Each row is a point on a tangle of strands that fork, close into loops and nearly touch. The rows are in no order.
(in the rows, 128 means zero)
Points whose rows are less than 89.2 apart are linked; no others are. Some points are linked to none.
(557): [ 96 131 195  89 119 145 117 129 159 168  98 164 143 139 162 162 155 126
 142 128 186 144 109 109  37]
(614): [ 90 144 186 145 201 108 140 178 146 114  93 174 145  90 142 128 142 172
 158 110 111 122  71 125  71]
(173): [100 122 165  79  95 152 104 114 152 176  96 154 140 148 162 167 152 107
 127 135 199 144 135 102  32]
(316): [117 127 128 122 142 103 108 165 136 156  85 180 131  73 117 121 147 103
 116 160 132 147 117  89  70]
(596): [145 135 120  98  85 166 139 108 101 100 137 124 114 165 189 136 125 140
 104 105 166 105 178 142 122]
(572): [178 145 109  96  90 172 138  95 104  91 145 123 107 146 183 141 124 135
 112 115 146 131 187 141 151]
(795): [ 98 108 148 153 156 107 152 162 113 121 128 107 125 129 113  97 144 137
 131 106 124  76 102 140 156]
(642): [198 159 104  98  81 176 137  78 120  99 173 115 109 154 159 160  98 134
 116 132 134 157 184 134 181]
(563): [ 76 113  68 132  92  95 144 138  97  92  84 107 142 184 138  89 162 110
  96  65 148  80 153 184 150]
(491): [174 145 112 130  96 155 133 100 136 155 202 108 104 149  72 141  71 119
 121 166 109 160 146 115 191]
(220): [ 79 139 234 165 163 143 142 158 172 158 130 145 158 148 141 131 132 155
 155 110 134 124  50 133  85]
(667): [157 146 145 126 143 158 113 101 150 147 168 106 149 106 119 176  87 134
 149 185 119 186 119  62 137]
(903): [203 155 115  86 123 145 103  82 143 122 125 150 106  76 152 154 134 137
 139 159 134 180 152 105 114]
(1085): [165 145  94 121  89 143 182 129  80  75 171  87 132 175 120 125 122 123
 129  85 103 133 149 181 239]
(366): [160 126 116 128 115 150 142 117 107 100 152 106 109 135 134 128 124 129
 118 121 118 118 146 140 172]
(110): [105 107 135 152 123 116 121 164 129 178 139 133 124 119  71 111 109  84
 103 168 133 123 113  91 129]
(578): [108 109 110 106 137 105 148 131  81  49  81 128 123 134 163  92 177 148
 132  45 136  78 146 211 153]
(1014): [ 97 138 227 131 152 177 134 110 167 146 151 115 163 166 171 175 116 165
 167 117 154 139  74 111  85]
(529): [104 132 168  96  62 172 129  98 133 153 142 131 138 200 179 148 116 141
 111 105 204 109 147 129  64]
(322): [ 93 127 152 117  61 154 132 109 128 147 133 133 134 216 178 123 121 143
 102  84 181  93 152 154  75]
(46): [ 81 113 120 157 157  73 119 183 131 149  78 158 133  80  89  90 153 104
 121 138 113 106  98 111 117]
(56): [102 132  57 126  45 121 138 141  81 115 127 113 132 219 143 112 100  91
  82  87 153 110 179 152 152]
(195): [131 121 147  90 112 148 103 123 136 157 105 152 129 119 153 153 141 110
 115 154 176 144 147  94  62]
(501): [142 115  97 127 167  64 135 134  93  58  90 136 115  53  98  86 172 143
 167  85  82 127  98 176 180]
(207): [110 131 184 154 171 154 138 142 143 142 157 100 153 132 126 163  97 142
 146 154 131 131  91  88 112]
(35): [ 88 123 208 166 168 130 145 167 153 154 137 129 143 147 127 122 126 153
 143 120 130  99  68 128 103]
(686): [208 159 104 105 112 157 127  69 147 121 172 113 108 127 132 159 105 142
 138 155 112 172 171 130 170]
(894): [114 104 106 132 101 124 123 138 117 146 123 126 119 147 112 106 129  91
  94 134 140 104 150 127 134]
(949): [ 89 101  88 141 123 104  87 153 146 178  85 152 136 117 101 118 144  73
  91 154 147 134 143 102  80]
(926): [134 115 111 131 163  92 144 138  94  74 105 116 116  85 112  95 163 138
 145  87 101 105 109 167 178]
(507): [161 133 111 150 131 140 138 113 134 142 191  93 115 131  75 133  89 129
 141 153  81 148 126 121 196]
(278): [143 126 149 109 123 148 115 126 134 151 129 136 126 112 130 151 124 112
 119 164 161 147 132  81  94]
(860): [148 116  98 128 137 103 165 126  90  76 130  97 127 110  96  95 159 126
 138  85  95 113 115 180 216]
(1059): [ 91 110 158 130 184  90 133 156 116  86  71 154 114  99 153  94 165 176
 161  61 116  84 101 180 105]
(764): [ 50 113  84 156  79 110 116 141 132 149 115 121 145 224 122 104 122 108
  81  83 166  81 147 152 101]
(440): [129 125 147 153 172 168 138 104 120  98 166  71 153 135 160 156  95 170
 158 136  92 123 128 126 156]
(966): [ 57 113 175 154 126 112 121 168 161 194 110 152 144 158 109 115 136  98
 111 137 163 110  98 121  72]
(334): [ 79 153 221 152 192 128 151 170 171 138 113 164 168 116 137 139 137 166
 161 119 115 136  49 121  69]
(850): [137 111 104 129 117 113 124 136 118 136 119 128 108 115 104 103 140 101
 105 136 121 117 143 127 154]
(122): [166 146 120 129 164 109 116 135 134 108 120 153 120  58 123 129 136 144
 151 152  90 163 107 107 119]
(314): [142 146 152 124 178 163 115  89 135  98 135 104 163  97 188 180 104 173
 175 155  99 164 131  93 114]
(319): [112 125 126 137  85 144 164 144  82 107 175  98 124 198 127 117  93 123
 102 101 140  88 141 144 180]
(634): [143 114 102  98 142 115 130 119  88  57  92 136 108 104 166 106 168 143
 135  72 124 101 154 190 147]
(106): [ 97 106  34 143 100 100  95 128 128 132  80 128 128 151 101 105 159  77
  80 108 138 118 164 148 132]
(263): [146 129 136 158 162 133 131 138 131 135 157 107 132  99 104 137 107 135
 142 159  93 142 103  93 149]
(450): [ 86 109 145 132 144 109 115 162 138 152  81 160 128 121 139 109 155 129
 121 121 147  97 118 136  73]
(396): [138 113  76 108  80 137  93 108 130 156 113 144 113 140 128 127 127  81
  80 153 155 142 182 118 104]
(1011): [156 145 157 110 135 151 113 117 147 147 147 129 135  97 123 172 110 118
 135 177 145 177 118  59 107]
(971): [166 133 106 116 118 104 104 130 149 163 115 166 109  79  99 117 133  99
 118 179 119 171 129  97 109]
(341): [127 125 107 152 165  69 140 159 115 112 105 133 121  62  75  87 155 129
 150 122  74 125  80 129 171]
(215): [109 105  96 121  91 128  89 130 134 179 113 144 123 140 107 127 122  73
  80 162 165 140 161 101  89]
(218): [ 97 114 101 129 136  89  92 166 143 171  73 172 138  90 103 120 151  83
 106 165 134 142 129  96  70]
(441): [ 99 114 160 146 180 104 143 159 118  99 101 127 121 117 137 102 156 164
 150  84 116  74  92 163 133]
(276): [124 144 152 118 168 112 123 166 137 128  94 181 135  69 136 137 143 135
 135 149 125 146 100  93  70]
(799): [198 142  95  89  97 138 113  85 135 129 124 151  91 101 142 132 138 115
 119 153 129 162 175 128 129]
(706): [176 147 100 146 147 115 137 102 158 150 185  95 122 110  74 139  95 142
 170 168  54 167 123 126 186]
(1075): [106 115 164 148 124 144 143 147 121 145 158 110 126 159 111 123 102 128
 114 133 152  93 116 114 130]
(49): [ 76 107 192 170 138 129 144 164 140 163 143 120 135 164 111 107 118 135
 123 118 145  81  86 132 116]
(907): [139 117 109 136 110 103 110 144 143 184 128 148 111  97  68 107 121  83
 104 177 116 152 125  96 134]
(1015): [120 107  46 129  96  84 109 121 126 138  91 129 117 127  81  89 152  72
  93 124 115 130 153 155 167]
(842): [157 118  74 118 106  89 121 116 130 144 109 141 101 100  86  94 149  93
 113 138 105 137 147 148 163]
(514): [152 125  99 100 113 137 136 117  93  74 109 130 109 131 168 115 155 133
 117  90 136 104 167 176 149]
(579): [118 122 123 152 165  88 129 168 122 128 106 139 119  73  95  98 148 125
 135 137  96 117  89 112 141]
(758): [ 62  98 128 154 108 111 110 157 143 179 113 133 138 174 100 106 125  94
  94 129 163  94 126 126  92]
(627): [ 73 102  87 147  87 114 114 144 119 152 118 118 131 189 109 104 118  91
  81 116 159  91 154 136 120]
(497): [195 163 126  81 138 135  99  87 147 120 116 168 125  60 154 169 132 147
 153 170 127 198 133  81  97]
(968): [120 145 169 136 189 124 133 162 138 117 113 154 147  82 140 145 130 157
 150 144 116 136  87  96  84]
(105): [182 146  86 119 101 128 174 107 113 105 181  98 119 161  87 125 119 123
 142 110  87 144 147 177 232]
(591): [ 96 125 180  90  68 166 115  98 151 173 123 143 143 187 172 160 139 127
 121 112 203 129 135 120  43]
(309): [ 49 107 131 157  81 118 119 134 146 155 114 127 143 213 140  88 137 126
  95  72 158  74 127 166  91]
(628): [125 121 120 113 103 140 146 127  96  91 122 116 116 164 169 116 141 136
 109  91 148  85 157 160 139]
(310): [ 92 114 168 156 139 124 131 176 134 178 146 130 134 127  84 124 104  95
 114 165 147 120  94  87 111]
(717): [ 74 123 181 155 149 111 137 187 149 178 116 154 148 123  94 121 123 104
 120 157 146 117  86  96  88]
(417): [116 130 158 142 186 160 125  94 128 102 144  79 178 115 178 167  89 176
 183 154  80 143 123 105 134]
(282): [147 132 134 135 138 165 148 111 110  92 163  88 123 149 158 145 106 154
 130 118 121 111 141 136 161]
(924): [163 152 117 124 186 123 105 102 128  69 117 141 139  52 167 154 112 182
 188 141  68 182 120 116 111]
(746): [161 155 138 107 182 132 105 112 128  74 105 160 133  50 177 163 129 181
 174 135 106 175 121 102  83]
(948): [197 148  78 110 114 107 157  95 140 125 167 115 102 130  76 122 131 126
 151 133  82 151 150 174 202]
(611): [175 149 127 130 142 157 114  76 149 136 174  95 143 111 129 169  87 147
 157 179  98 185 136  88 154]
(1006): [171 128  86  91  78 145 105  91 126 140 116 147 102 124 146 128 133 101
  95 145 146 147 184 128 124]
(98): [122 131 173 141 169 139 134 150 133 137 133 128 138 111 137 148 123 144
 142 147 137 120 100  97 101]
(100): [171 147 138 108 156 169 112  84 132  98 139 113 135 103 180 174 120 164
 154 143 134 153 143 103 120]
(154): [147 133 101 146 181  74 133 142 114  83 115 132 120  55  99 104 152 152
 171 114  58 143  86 145 170]
(696): [ 96 137 212 144 162 162 139 127 159 152 164 105 167 153 136 182  92 145
 161 150 153 136  81  84 100]
(45): [161 134 128 128 100 161 118 107 132 157 183 117 110 137  86 144  78 109
 108 170 137 156 140  92 159]
(352): [212 157  82 105 120  95 144  87 157 137 156 133  92 107  84 129 129 129
 158 156  86 157 149 156 170]
(1019): [177 147 114 129 172 135 114  94 132  87 140 119 132  75 159 150 116 169
 176 144  71 167 127 126 137]
(1023): [135 121 143 141 115 157 133 133 117 141 178 102 118 142 103 137  89 119
 113 148 139 122 127 102 152]
(194): [160 133 135 106 135 158 120 107 118 107 127 129 113 108 170 149 131 144
 130 133 149 127 151 121 112]
(426): [ 67  98  54 151 128  91  91 147 140 137  65 130 136 148 108 103 171  95
  91  97 149  96 144 150 103]
(990): [ 92 129  92 133  55 118 159 155  70 109 146 101 136 219 124 105  97 103
  92  86 149  92 153 158 183]
(159): [194 158 109 119 131 149 123  60 153 122 172 102 127 113 133 164  98 153
 162 170  83 182 156 119 167]
(911): [ 82 132 212 113 127 140 122 144 165 169  92 176 149 134 158 142 160 139
 143 112 162 138  90 132  38]
(3): [138 134 109 130  96 148 176 139  83  78 171  85 127 185 138 125 105 131
 115  92 122 103 145 159 202]
(166): [110 113 127 145 131 120 158 150  97 100 135  94 124 151 118 103 140 134
 118  94 128  76 119 155 177]
(435): [186 138  86 112 111  95 125 107 143 142 131 144  92  92  90 109 140 113
 137 148  93 152 141 146 159]
(61): [121 114  94 133 105 111 162 139  87  96 132  98 122 148  98  91 143 106
 110  95 115 106 130 162 207]
(513): [148 124 133 131 173 137 135 122 106  71 125 111 120 106 164 129 139 165
 147 102 110 104 124 154 142]
(340): [ 70 119 142 140  69 136 116 115 143 155 109 140 144 214 173 100 146 145
  99  62 163  89 136 178  66]

A fork is a point with three links, a tip a point with one. Leave the first point through the second and follow the links. Name the first fork or tip that comes.
(501) / (926) -> (1059)
(971) / (907) -> (627)
(860) / (926) -> (46)
(578) / (634) -> (173)
(497) / (903) -> (968)

A piece is two or more points that can be reached from each other along the links. Count, over all rows, the pieces, the separate loops (a circle has one, a figure eight two, a Y none), the forks (points with three links) and the tips (points with one).
pieces -> 5
loops -> 0
forks -> 4
tips -> 14

How many points has the smallest loop of links through each point below? Write - if it is on no loop.
(642) -> -
(417) -> -
(441) -> -
